Each row is a point on a landscape with many peaks, with its height.
A climber steps from a point to whichever of its 2 nearest points has the largest rise for the distance, and stops where none of them is higher. Distance is the straight distance between rows; heights are no part of it.
Z353: [ 18.0 -38.5   0.8  46.9   6.9  -6.8 -11.1  14.3   2.2  -4.1 -32.2  30.9
  -9.7   0.3  -1.5  -2.1  11.6   7.4  -3.9  32.5   6.1  42.6]  height 33.3
Z814: [  2.5  -8.3  12.0   5.7  24.6  -3.8 -19.2 -24.0   0.8  22.1 -25.5 -42.8
   8.7   0.5 -14.0 -15.1  26.3  10.4  -8.7 -37.4  11.3  15.8]  height 22.3
Z712: [ -1.0  -5.6  -4.1   2.7   4.4  -5.5  -9.8 -33.5  28.3  19.2  -7.5  17.5
 -25.6  27.4   0.1   3.0  18.6   4.3 -18.2  38.3   3.5  -3.8]  height 4.7
Z386: [-12.4   5.3  -1.3  -8.6   0.5  -3.1   1.6   6.9  26.6   9.4   1.1 -16.9
  24.9  26.8  39.8  23.7 -25.7 -16.3  -6.7  11.5  -4.8  12.4]  height 33.2
Z138: [ -8.9   0.4   3.3   5.6  -6.2  16.7  28.8 -42.9 -12.9 -17.2 -19.6  38.4
 -44.3  12.8  -2.3 -25.4  32.9  13.4  34.9  11.9   5.5  28.0]  height 27.4
Z788: [ 11.7 -18.0   0.7   9.4  -7.5  23.8 -15.2   7.0 -14.0  27.3   3.5  24.9
  28.2 -18.2  -8.0 -22.6  -4.4  12.0  39.9  -4.9 -24.8 -10.6]  height 10.5
Z807: [-20.2 -38.7   0.3   5.5 -24.1 -26.1   0.9 -11.7  23.1  -8.7 -31.7  12.6
 -22.5  32.7   3.4  -5.6  -6.8   6.6 -17.2 -12.5   2.2  18.5]  height 29.8
Z238: [ 16.6 -30.1  29.4  56.2  25.7  28.6 -29.6  22.1 -17.0  20.5   1.8  13.6
   9.4  -8.9   9.3  -5.8 -12.1  -6.8   9.2   6.5  12.1 -16.9]  height 8.0
Z75: [ 10.4 -17.4  -1.5 -16.3  37.6  15.2   8.8  -9.2   2.6 -25.2  -3.6  28.9
  35.1 -36.9  -4.6   4.0   0.4 -13.0  26.7  14.3 -28.0  10.7]  height 39.8
Z185: [-15.0 -16.8   8.0 -32.4  -1.2 -36.4  -6.3 -19.1 -23.2   5.0   2.0 -29.9
 -12.4  20.7  13.8 -18.5  25.9   8.7  -4.8 -53.5   2.8  26.1]  height 10.8
Z678: [  9.4  11.2  -1.7  65.9  -2.7 -22.8  18.1  12.0   3.9  -6.5 -28.9  42.4
 -38.1  -0.2   9.3  -0.1  16.7   8.0  -5.2   0.4  14.1   3.6]  height 22.8
Z291: [ -8.2  26.2  -2.9 -14.6   7.7 -11.1  -1.3   8.2   1.7  48.5  23.8  17.1
  22.2 -38.7  11.1 -16.4  16.4   5.0  24.7   0.4  -2.5  -9.4]  height 14.5
Z637: [-19.8 -26.5   0.9 -23.5 -38.4  11.6  20.9 -32.2  -8.9 -21.3  -7.0  16.0
 -11.8  29.9  29.8  -1.8  -2.7  29.7  27.8 -10.4  14.5  21.8]  height 41.3
Z56: [ 17.4  17.4  24.2  10.1  19.6  -6.5  -8.5   7.6 -28.0   1.8  -3.3 -13.7
 -13.2  -9.6 -35.3  15.6  -9.2 -21.6 -33.1  -9.8 -23.3 -28.7]  height 33.7
Z569: [-21.4  28.6   1.9 -30.3  -7.8 -11.9  13.4 -13.4 -13.6  21.0  13.5 -42.5
   7.6   4.6  20.2  -6.6  38.1  -3.0  12.1 -46.1   7.7  31.0]  height 11.7
Z313: [-28.7  -9.7  -1.0 -40.8  -1.3  39.6  -0.7 -10.3  -6.4  12.4   0.8   3.6
  20.3 -16.7 -26.1   1.9  -1.5  17.6  47.0  -3.9  27.6  16.8]  height 28.3
Z933: [  0.1  39.7 -12.7 -24.1 -57.2  23.0  28.2  15.0  29.2 -52.1  -6.5  26.4
 -25.7  -1.6 -27.9 -12.2   6.7  43.9  18.5  16.7 -24.1  -4.8]  height 51.4
Z862: [-26.6 -17.7 -32.4   5.7 -27.9  18.0  19.9  -3.2   5.4   3.4 -23.4  12.4
  15.9  11.9  34.0 -16.8  -0.2  22.5  35.1  -4.1  22.4  39.7]  height 38.6
Z486: [ 63.3  -2.6  11.2  23.6  -6.2   2.4 -19.8  16.0 -15.5  -2.4  18.8  15.7
  43.3 -44.0  27.0  21.9 -20.0   1.9  -7.4  -1.8 -14.1 -31.2]  height 42.9
Z178: [-14.9   5.0  18.6  57.7   7.1 -10.2   5.7   3.9  14.3  20.3 -31.3  31.1
 -10.1  17.5  39.1   2.6  21.1  11.0 -18.6  -1.2  34.2   8.3]  height 20.0
Z421: [-11.8  15.1  10.2  31.2  15.4  -8.1   4.3  28.5 -17.6  35.9   0.7  20.6
  31.9  11.9  25.3 -16.0  -7.7 -13.6  11.2  -4.6 -22.0 -34.5]  height 13.3
Z932: [ 49.9  -3.1  -3.0  27.6   8.8  -1.7 -47.3  36.6 -21.3  11.8  16.7 -21.4
  -6.1 -23.2 -24.6  17.0   5.9  -6.3 -37.8  34.4   9.8 -30.4]  height 37.4
Z548: [  7.4   6.7  11.9  28.1  51.1  -4.4 -13.7  10.2   0.1 -14.3  19.3   9.5
   0.6   6.0  29.8  16.8 -23.8 -22.2 -22.4  41.8  21.9  -0.2]  height 7.8
Z233: [ -5.3 -43.7   3.8  24.4   2.3  22.2  -4.6  13.3   7.9   1.9 -29.2  16.1
   8.3   8.6  -4.5   5.4 -16.5 -10.2   0.8   9.1 -18.3  19.3]  height 38.0
Z792: [ 36.6  14.3  -6.6  36.2 -12.0 -23.8 -24.2  19.3  10.7   2.3  -1.5  34.8
  -1.6  -7.6  10.6   5.9   3.9   8.1 -44.2  41.8  16.7 -21.5]  height 26.7
Z934: [ -9.0  -4.2 -12.5 -18.1   6.8  -7.3  -2.0 -11.5 -37.5 -29.8 -16.8 -43.0
  -4.7  22.9   7.5  -3.4  41.8  14.5 -11.3 -41.1 -11.2  17.3]  height 9.9
Z972: [-29.5   3.9  15.9 -65.3 -33.6  30.2  15.9 -19.6 -13.1  -4.9  28.3  10.3
 -17.5 -26.7 -18.3   4.8  -1.0  19.6  39.4 -17.8  42.5  21.2]  height 26.5
Z815: [ -5.0  29.7  20.4   8.4  13.5   0.2  36.3 -30.5  22.2  13.4  -2.9 -68.9
   7.0 -20.8  -8.3  -0.7  17.9 -26.8  29.3 -58.8  28.9  48.2]  height 25.2
Z968: [ -8.3  17.9  22.9 -34.6   3.2  -7.7  22.8 -30.7  27.3  22.5  21.5 -39.5
 -13.9  19.8  16.9  27.0  -2.0 -17.3  -4.5 -21.9  24.2 -17.0]  height 13.6
Z269: [-18.3  -5.7 -33.4  -4.8 -30.9  10.6  28.4  20.8  -3.3  -0.6 -29.8  35.3
  41.6   9.5   2.9 -23.9 -10.8  12.9  35.1  -3.8 -12.9   7.3]  height 36.1
Z416: [-31.2  -3.7 -11.2 -66.3 -16.6 -20.3  38.4 -15.9  -9.2  -1.3   6.8 -24.9
  11.3  -0.8   8.9 -35.4 -20.8 -11.6  14.8 -27.2  18.5  26.7]  height 37.2
Z689: [  0.0  18.1  -2.1 -22.8  -8.1  10.9  40.2 -27.2  13.3 -11.4   3.7 -81.4
  31.6 -12.6 -16.3   0.1   5.5  -7.2  38.9 -40.8  45.7  40.0]  height 26.2
Z9: [  7.3 -20.1  24.1  47.2   9.7   2.5 -33.7  52.6 -18.5   3.9  -4.7 -25.0
  -6.1  17.4  11.7  35.8 -18.0 -11.0 -33.5  11.2  29.0   5.4]  height 37.8
Z357: [-11.0  25.0 -25.0 -11.7 -28.5  -0.7 -17.8  -7.0  12.2   3.7  -6.8   9.0
  15.4  20.2  -6.7  -0.8  19.6  48.0   8.2   6.1  -2.6 -17.8]  height 35.0
Z823: [-28.1 -32.5 -12.9 -13.9  19.3  11.4  10.7   1.5  18.6  25.6   0.3 -32.3
  27.7  16.8  15.7 -45.4  -3.2 -37.0  16.9   4.8   0.9  33.1]  height 41.2
Z894: [-21.7 -17.1 -21.2 -38.3   3.3  13.0  16.4 -18.7  26.7  13.9   8.3   3.6
  18.5  -3.6  20.1 -14.3 -27.1 -17.0  18.0  18.1   6.0  37.9]  height 45.7
Z430: [-23.1   8.0 -15.8 -38.8 -31.7 -13.4   2.1 -19.9  -0.6 -10.0   3.4 -12.0
 -12.1  33.7  -0.6   5.6  13.4  43.5 -15.1 -25.3  19.2  -2.0]  height 39.4
Z262: [  5.2   8.5   0.4 -25.7  -3.5  11.5 -15.8 -35.1  19.4 -13.9   2.0  21.3
 -34.0  11.3 -44.6  15.0  -3.0   4.7 -14.2  36.7  -3.3 -20.0]  height 3.4
Z195: [-15.5  16.3   6.7  26.6  65.3  -9.8  -0.4 -10.8   9.9 -13.7  15.3 -22.4
 -10.5  -2.8  16.2  25.4 -29.2 -42.2  -6.9   2.4  35.5  -3.3]  height 9.7
Z571: [ 18.5  -4.1 -19.0 -20.1 -18.6  18.9  -4.0 -17.9  18.7 -20.6  14.6  39.2
 -32.3 -13.2 -42.8 -14.2  -1.4  29.7  16.4  37.9 -11.3  -6.3]  height 2.3
Z126: [ 24.6  24.5  28.2  33.7 -19.3   2.1  11.4  24.6   6.3 -19.5   1.0  57.4
 -35.0 -24.6  -3.9  32.9 -31.0   4.9 -24.3   8.9 -10.7 -36.8]  height 4.0
Z572: [ 10.6 -32.8  -9.4  -0.2 -32.1   7.6   8.0   5.2  21.3 -21.2 -47.2  19.6
  -7.9  17.6 -19.3  -2.3 -22.5  14.5   5.7   2.0 -25.6  21.5]  height 34.2
Z509: [ 58.4  -0.4  -1.0   2.2   4.8  22.6 -11.4  11.2  11.6  29.0   9.6  16.7
  38.3 -31.0  19.3   4.9  -3.6  19.2   6.4  33.4 -17.0 -25.5]  height 38.2
Z459: [-25.8   7.2  31.1  23.2  -1.9 -20.4   3.5   8.9 -22.0  30.2  10.6  29.6
  -6.2  17.0  14.4 -10.3   7.1 -16.6 -18.1  -9.8 -12.0 -15.4]  height 15.1
Z141: [ 29.4  -6.5 -24.3  10.9 -11.2  14.2 -17.2   5.6  27.1  14.1 -18.6  20.4
  17.6 -12.9   0.5  13.4  13.4  40.6  11.8  21.7  -7.6 -28.4]  height 33.8
Z820: [-40.1   7.7 -43.6 -25.7  -6.0  -5.0  -4.8 -20.0  -2.5   7.0  -5.1  -9.3
   8.5  21.7  11.6 -39.9  11.1  33.5  25.5   3.8  20.8  -6.0]  height 31.5
Z360: [ 24.1  10.4 -54.6  24.2  33.5 -18.2 -22.1  14.4   7.3  -1.9   9.1 -61.5
  32.9 -32.2 -12.2 -20.5  17.1  -1.7  18.4 -10.5  -6.9   7.9]  height 26.3
Z559: [ -5.8   0.1  17.9  20.9 -14.1 -14.9  -8.2  20.9 -20.9 -31.8  13.2  30.8
 -18.4  -3.5   0.9   8.6   5.1  -7.6 -10.2  24.8 -17.9   3.1]  height 46.5
Z796: [ -8.5 -23.5   0.8 -47.5 -11.6   3.1  23.4 -28.1  19.7 -14.7   0.8 -34.7
 -13.6  11.8 -33.9  -0.3 -25.0  -5.9  12.6 -21.6  -8.9  19.7]  height 37.0
Z265: [ 15.4 -21.9  13.6  28.9  15.7 -29.0  -2.3   3.2 -24.7 -32.6 -10.7  29.1
 -14.6  -7.9  -3.9  -4.9 -30.5 -12.9 -19.8  12.8 -29.0  -2.4]  height 39.7
Z328: [ -3.1 -16.6  32.0 -15.4  -0.1  15.8  -7.3  -5.7  12.9 -24.1 -18.8 -22.8
  -2.1  33.3 -13.1  44.1  -8.3  -5.4 -27.2  -8.3  -3.7   1.3]  height 35.6
Z96: [ -7.3  20.2 -37.0   7.4   0.5 -23.9 -20.9   7.1   0.8  -5.6  27.0   0.1
 -31.2  -0.9 -10.1   7.0 -17.8  -2.2  -8.0  -3.6 -19.9 -43.4]  height 19.5
Z78: [-20.9 -27.0  24.4 -55.2 -33.3  18.6  14.4  -9.4   2.8  -0.1  -9.9   4.7
  12.8   2.9   7.4  16.3   4.0   5.5  21.4 -10.1  19.4  65.5]  height 30.1
Z210: [ 24.0  23.1  34.3  19.3  17.4  -9.0  13.4  12.5  -6.4 -11.8   1.9  43.2
  -8.1   2.5 -12.3  11.3 -32.3   7.5 -37.8   6.5  -5.4 -56.2]  height 4.9
Z701: [  1.8   2.3   9.1  -1.3 -18.3  -4.7 -34.1   9.3  -5.7  -0.4  36.1  15.6
 -42.3  -2.7 -11.8  21.4 -28.1 -17.7 -10.9 -10.8 -11.6 -29.3]  height 17.1
Z192: [-21.5   2.4   5.8 -13.9  -7.4 -10.1   0.4 -28.5  -3.0 -21.5  15.0   1.2
 -26.8  30.0  35.3   4.3  -1.1  -1.6  14.3  -4.5  -6.0   6.2]  height 45.3
Z691: [-31.5  28.2 -13.2 -36.6   3.3   8.5   1.0  10.0  -6.9  29.5  12.5  -7.2
  29.9 -13.4  13.5 -25.2  31.5   3.3  16.3  -9.4  18.3  21.7]  height 12.9
Z52: [ -6.9   6.6  21.4  14.1  28.4   8.2  16.7 -22.1  -4.4  15.6  -8.0 -78.7
   3.3   4.4  -9.9 -10.2  39.3 -18.4  -8.3 -32.5  12.9  26.4]  height 23.9
Z629: [ 53.1 -26.7  12.3  38.7  -2.2  20.8 -41.8  49.6 -30.1   1.8   5.2 -24.2
  20.2  -3.3  23.6  16.4  -7.3   4.9 -41.7  25.0  10.0 -14.7]  height 43.0
Z829: [  6.8  10.6   2.7  41.7 -17.3  -2.3  15.8  -8.0 -17.0 -37.7 -23.7  32.1
 -57.3   8.3   3.8  -3.3  32.4  22.8  26.2   7.7  -3.0  11.6]  height 25.5
Z720: [ -9.8   7.5 -30.3 -14.8 -64.5   0.2   3.3   6.7  25.6 -30.9   2.5  35.8
 -34.5  -1.4 -11.7   3.1  11.2  29.5  13.2  11.1  -9.5  28.4]  height 45.6
Z676: [ 56.4 -21.8  -6.1  32.4  14.7  -4.5 -20.5  37.7 -30.0   0.9  24.6 -30.4
  33.6 -27.3  22.8   8.7 -17.5 -15.3 -35.2  -9.2  -2.5 -18.9]  height 49.2
Z389: [ 11.5   6.8  -5.9   2.8  52.2  -3.8   6.3  -9.6   4.9 -36.5  10.8  -5.8
  28.3 -18.3  14.5  31.4   2.1 -15.0   7.7  20.0 -24.7 -23.1]  height 47.1
Z44: [-13.0  17.1  23.5 -18.1 -25.5   6.8 -10.0  -9.8  24.6   9.5  24.7 -10.2
 -33.6   1.3  -5.8  36.8 -12.9 -19.2 -22.6  -9.2  15.0 -34.0]  height 15.3
Z301: [-21.1  14.9 -10.7 -15.1 -52.9 -24.1  -6.4  13.6  11.8 -13.3   1.1  13.7
  -8.8 -15.2   5.9   4.9  21.5   8.9   5.0   6.9  11.4  41.0]  height 40.3
Z756: [ 22.5  18.6 -10.4  38.9 -12.7 -20.2  23.2  12.1  13.4 -19.0 -10.7  44.8
   3.3  -1.0  38.3  11.0  13.4  -6.1 -37.4  44.6  -6.5 -10.2]  height 22.6
Z53: [-18.0  18.6   2.3 -43.3 -34.1  38.0  21.7  -6.9  34.9 -29.6  -2.5  28.0
 -11.7   3.5 -25.1  -3.8  11.4  48.2   2.3  -7.6  -2.7 -21.5]  height 47.4
Z621: [ 29.3  35.3  22.1  -3.5 -22.4  22.2  10.9  13.5  40.0 -29.2  11.2  46.2
 -29.8 -16.7  -3.1  10.6  -0.5   8.8  -8.5  34.6 -23.4 -28.7]  height 2.9
Z853: [-23.9 -16.9   8.5 -54.0 -21.7  -1.8  37.2 -27.0  26.1   6.7  -4.7   5.0
  -7.8   9.4   5.9 -10.4 -22.3  -7.0  -2.1 -14.3  -4.5  12.3]  height 40.7
Z498: [  7.3 -18.9  38.1  40.9  36.5  16.5  -0.7  41.8 -18.9  33.9  10.2  -8.0
   3.0 -11.8  12.5  18.3 -39.2 -37.5  -7.3   7.3  26.6 -29.2]  height 6.8
Z755: [-12.7  11.2  13.7  -5.7   0.5  -8.7  18.3 -38.6 -29.5  -0.4  24.2 -45.9
 -46.9  30.0  24.0  -9.0   2.4 -28.8  22.7 -26.4   0.8   0.6]  height 49.8
Z682: [  3.7   9.6  32.2  26.4  22.7  23.8   7.7  22.2 -16.5  22.4  12.0  27.8
  -7.2   9.9   4.5  17.5 -44.8 -19.9  -6.3  10.8   6.1 -52.8]  height 5.8
Z521: [ -7.3   5.4  -9.1  -3.6  -8.9  11.8   3.7   6.5  -0.2  41.3  -2.2  21.1
  24.9   2.9   4.7  -4.8 -27.6   4.7  20.5 -11.5 -39.6 -50.6]  height 11.6
Z458: [ -8.5 -13.2  14.1 -22.8 -25.7  -2.6   2.3  -0.9   7.9  31.7 -20.3  -5.9
  -3.5  22.6  19.8   7.2  13.2  -0.8 -12.6 -15.6  21.9  56.5]  height 32.8
Z20: [ -8.5 -11.5 -17.8  18.7  21.5  -9.9 -13.2  -1.7  -7.6  21.2  -5.6  11.4
  10.6   5.3   6.1 -38.3  22.4  15.2  -4.4   5.9  -8.0  -6.4]  height 11.1
Z166: [  0.8 -19.1  32.0 -45.9 -44.1   7.0   3.5 -18.8   2.2  -0.8  12.0  12.5
 -21.8 -12.2 -17.0  19.0  -7.0  16.4  19.6 -36.9  22.9  36.1]  height 27.8
Z512: [-15.8  -4.0  -6.8 -30.8 -22.1  30.3  24.0 -18.5 -32.7 -21.3   3.8  39.2
 -18.3   1.6 -17.1 -33.3  11.2  12.1  38.2  12.1  17.4  31.4]  height 28.9
Z567: [ 26.6  12.4  -1.4  13.6  12.8  -8.8  14.6   5.1  21.6  -3.8  -6.8  48.6
  15.4 -17.5  15.0 -15.9  15.2   3.6   0.3  32.9 -15.2   0.1]  height 19.1
Z179: [  6.8  15.9   5.7 -18.3  10.5  -6.2   1.8 -12.5  -0.3   6.5  -6.4  20.9
   0.9  -9.7 -38.8   2.6  10.5   8.1 -13.5 -15.9 -36.2 -37.3]  height 38.7
Z356: [-20.8 -24.8 -14.5  17.0  -2.7 -11.8 -15.1 -16.9  25.4   6.3 -12.5   0.1
  -4.3  23.6  18.4  21.0 -28.3  14.7   3.3 -25.3 -10.4 -19.0]  height 25.6
Z494: [  7.6 -34.3 -12.2 -21.3  19.8  10.6   4.5  -6.5  14.5  -4.4 -22.3  28.1
  45.2 -32.8 -39.6 -10.6 -20.2  11.3  15.0  12.7  -9.0  15.6]  height 34.9
Z74: [ 57.7  14.4   8.5  22.3 -15.5  20.6  -4.9   4.1  -4.4 -10.4  26.7  47.5
 -22.7 -19.7  14.4   7.7  -4.5   8.1   4.1  45.9 -19.1 -46.4]  height 1.8
Z104: [-22.3  -0.6 -19.1  18.9  11.1 -25.9 -20.4  11.8  12.3  21.6  15.6 -15.2
 -10.5  -0.7  13.4   6.1 -34.5 -11.5   8.0 -24.9  -6.8 -33.0]  height 22.4
Z613: [-11.1  -6.9   8.0  -8.3  19.7  -4.9 -16.9 -20.7 -15.0  14.7  -4.6 -20.2
  10.2 -15.6 -18.0  14.5  20.7  10.8  21.5 -61.4  -9.2  -3.1]  height 20.4
Z65: [  4.2  -4.9  34.6   5.2 -12.7  10.9 -12.2  -6.3   2.4 -32.6   2.3  27.6
 -14.0  14.9  -3.3  48.3   5.3  14.2  -8.4   1.5  -1.8  -0.4]  height 40.1
Z916: [ -7.9  16.8  -0.9  -7.6 -10.1   8.5  19.8 -10.8  28.5 -18.1 -21.6  37.1
  -9.3  -6.5 -34.6 -19.3  -4.1  34.3   8.0 -23.9 -36.8 -30.2]  height 43.4
Z153: [-30.5 -28.5 -11.1 -63.8 -36.0  -6.9  48.7 -15.7 -19.0 -18.5 -10.4  10.9
   1.8  11.3  -4.5 -35.9 -26.7  29.9  15.7 -18.8  41.9  16.3]  height 34.7
Z445: [-35.1  31.1 -10.6 -69.0 -14.2  11.5  18.1 -22.3   5.6 -14.7   4.7  -2.1
  12.1  -2.2 -19.0  -1.5  23.6  37.4  -3.6 -13.6  15.2 -10.7]  height 43.5
Z595: [-19.7  -4.7  -0.5 -22.3 -21.4  -7.4  17.1 -22.7 -27.5  13.2  10.0  21.5
 -15.3  -4.4   5.8 -54.1  18.9  16.0  32.8  -7.1  42.7  34.9]  height 30.6
Z558: [-15.5  -3.5 -12.2 -45.4  -4.8  20.8   8.5  -6.8  11.3   4.3  -7.7  12.7
  40.7 -44.5 -48.0  -1.1   9.1  11.8  10.3  13.8  21.7  12.6]  height 30.8
Z851: [-16.3 -23.1 -12.5 -29.2 -10.9  -2.0  10.2  14.0  -6.1 -11.4 -25.1 -11.4
  36.7   4.4  -8.4  -9.0  -7.7  17.3   8.5 -10.8  -9.0  28.8]  height 33.0
Z368: [-22.7  18.3 -38.8 -28.6   7.0 -15.2   2.2  -4.4  -2.5 -11.2 -11.3 -31.6
  46.8   1.5  -5.5   3.6   9.8   9.2   4.5 -14.7 -19.0  16.3]  height 30.0
Z560: [ 27.2   3.7  12.1   5.0  51.4  -8.8  -6.2  -7.4  -5.9 -39.4  -1.1  25.8
  24.3  -1.6  13.1  31.6  -2.8   2.9 -30.3  24.1 -22.0 -47.1]  height 40.0
Z426: [  5.6 -13.7  29.0  35.1  20.2  10.5  -4.7  21.8 -23.2  13.2  11.8  36.6
   0.4 -23.9   3.1   1.6   1.0 -10.5  44.0 -18.1 -21.4 -11.6]  height 9.3
Z930: [-20.1 -29.0  -5.4  13.1   0.0  -5.4  -3.3  25.0  24.0  36.0  -9.1 -39.1
  20.3  24.6  24.6 -12.1 -17.3 -39.7 -12.2  11.1  -5.9  11.1]  height 37.3
Z90: [ 28.0  -1.0   0.8  18.7  31.7 -17.3   7.2  -8.7 -34.8 -50.1 -12.9  31.7
   0.6   7.1 -12.4   3.0   2.0   9.6 -14.8  17.8 -48.3 -36.1]  height 34.1
Z860: [  2.5 -15.3 -25.9 -27.4  -4.5   2.1  -6.0  -1.5  -3.3  -5.1   8.2 -38.1
 -15.9  -5.9 -40.2 -14.9  -7.8 -27.1  11.4  -0.8 -18.0  17.8]  height 34.0
Z675: [-29.7 -18.2   8.6   3.4  -0.2  -4.2  -7.1  -4.4 -11.8  18.1   1.7  13.8
 -11.3  -4.3  24.4 -40.4  22.5  -9.4   8.5 -14.2   5.3  38.2]  height 33.1
Z241: [ -4.2  22.3 -12.3 -14.9   3.8  11.3   6.1  -1.0  -1.2   6.5   8.1  49.9
  20.9 -18.6   2.4  -7.6  32.2  10.4  37.0  25.1   5.3  13.2]  height 16.4
Z135: [-23.3  10.2  12.3  42.3  10.9  -9.9 -20.4   6.3  -2.0  14.8  -4.6   0.3
  -2.3  23.1  35.5   2.2  13.8  -0.7 -38.4 -21.5  25.2 -18.1]  height 17.5
Z622: [ 33.9  28.9  -9.9  32.0  32.3   2.1  -2.8  14.3 -26.3  20.7  26.9 -48.3
   8.4  -5.9  16.9 -28.9  15.0 -45.0   4.5   1.8  -5.7 -26.6]  height 23.4
Z164: [ 27.8   7.8 -25.6   7.6  24.3  -7.1  -7.1  -7.0   9.6  -2.8   4.6 -53.5
  -3.2 -10.7 -37.3  -7.2  -6.5 -41.7  -0.6  13.8 -14.6   7.4]  height 31.4
Z34: [-10.4  -2.3 -33.2  -6.1  -0.9  -8.4  10.9  -3.3  13.6  -8.5 -13.4 -80.7
  30.0   2.2 -12.9   3.8  -4.6  -1.7  24.8 -35.6   5.3  28.5]  height 27.5
Z71: [ -2.0  10.2  11.1  -0.6   2.5  19.1   8.1   7.7  15.0   1.5  -1.1  -4.2
   9.1  21.4   0.0  35.5 -26.6 -22.0 -27.2   1.7 -28.6 -12.9]  height 32.1
Z850: [-14.4   9.5  -2.2  -2.4 -30.3   5.5   3.6   6.4  -1.0  29.6 -12.4  27.6
 -31.2   5.0   3.5 -13.5  25.6   9.3   6.2   9.8   5.2  42.6]  height 36.2
Z439: [ -2.7  33.3  19.1  -9.2  33.1   2.3  20.0 -31.2  18.7   1.3   9.6 -32.1
 -16.3  -8.5  -4.6  26.0  -4.3 -50.8  -8.4 -15.5  16.0   3.4]  height 11.8
Z60: [ 13.7 -18.1 -24.1  28.0  35.2 -24.1 -34.3  18.4  -3.3  14.7   9.8 -26.0
  -0.7  -9.2  -8.9 -22.4  11.9  -5.2 -36.1   7.3  -2.5  -3.6]  height 13.1
Z57: [-13.4  -0.6   1.3  -6.4  -7.1 -23.0 -33.1   3.9  -0.5  21.9  -1.3  -0.7
   1.3 -19.1 -28.4  26.0  16.3  -1.0  -9.0 -37.2  -0.5  -0.1]  height 18.2
Z19: [ 11.9 -28.5   2.6  15.8   9.7  -9.1 -33.1  12.8  11.6  29.1   1.9   0.9
  10.3 -28.9 -15.6  12.5 -10.4   4.9 -18.7   3.9   3.2  -5.3]  height 15.5
Z137: [ 16.8   8.0 -27.7  11.4  31.9 -11.3  -8.1   5.2   1.8  -5.4 -23.5 -80.1
  32.1  -0.3 -17.9 -14.0  15.0 -22.3 -15.3   3.8 -12.4   5.0]  height 28.7
Z653: [ 57.3  18.6 -38.4  39.9   7.5  -4.7  -9.3  26.6  -4.0  -0.1  29.9 -71.0
  16.6 -26.9   7.7 -25.6   7.7 -21.7  -0.1   3.5 -11.8 -10.9]  height 24.8
Z710: [-17.4  28.5   6.4  -0.6   0.8 -10.9  -6.0  -2.1 -29.5   7.4  10.9 -49.6
 -18.1  35.2  12.2 -22.0  18.7 -18.6  -2.7   1.4 -10.3  -0.3]  height 46.4
Z539: [  5.8  22.5  20.7   7.7  23.2 -14.3  -1.5  28.9 -22.0 -21.4   6.5 -24.4
 -19.7  21.2 -12.0  10.5 -20.1 -30.6 -41.5  17.7  11.9 -26.5]  height 38.1
Z483: [ -9.9  -4.4 -12.2  19.4  24.1  -7.1 -24.0  -7.7  24.5  13.7  17.6 -13.0
 -20.9  20.6  18.5   9.9 -21.0 -18.7 -22.5  47.1  16.7  -9.5]  height 6.2
Z563: [ -0.8  33.9   1.1  14.6  22.2 -13.5   3.5   7.6 -28.4  -0.6   9.3 -64.6
 -11.0  31.5  -2.5  -0.6   2.2 -37.2 -31.2  25.4 -13.8 -25.7]  height 42.5
Z162: [ 15.8 -36.8  24.7  26.6   3.4  12.1 -17.1  36.8 -22.0 -10.4  -1.8 -12.4
   8.4   0.9  -7.7  39.7 -21.0 -23.7   0.7   6.2 -14.0  19.1]  height 42.6
Z482: [ 51.8  -7.7  -3.1  38.2  11.3 -13.9 -37.9  28.3 -33.1  -4.5   9.0  20.9
  -2.9  -8.1  -4.2 -10.3   5.1  14.1 -71.3  32.5  29.8 -27.6]  height 31.9

Call two points neighbours if one is among the 2 nearest of the other. Go from one point of each pair to the other, from neighbour to neighbour, staying as high as possible. Name the lowest point that can't be avoided.
Z233 and Z853 -> Z56
Z933 and Z676 -> Z141
Z389 and Z559 -> Z90
Z894 and Z389 -> Z71
Z162 and Z676 -> Z9
Z894 and Z755 -> Z153

For each start below, name every point that the climber comes to, in order.
Z52 -> Z815 Z689 Z34 Z368 Z851 Z269 Z862 Z637 Z192 Z755
Z185 -> Z569 Z691 Z291 Z241 Z567 Z756 Z792 Z482 Z932 Z629 Z676
Z621 -> Z126 Z210 Z682 Z498 Z238 Z426 Z788 Z521 Z421 Z459 Z135 Z178 Z678 Z829 Z138 Z512 Z595 Z675 Z850 Z301 Z720 Z933
Z74 -> Z126 Z210 Z682 Z498 Z238 Z426 Z788 Z521 Z421 Z459 Z135 Z178 Z678 Z829 Z138 Z512 Z595 Z675 Z850 Z301 Z720 Z933
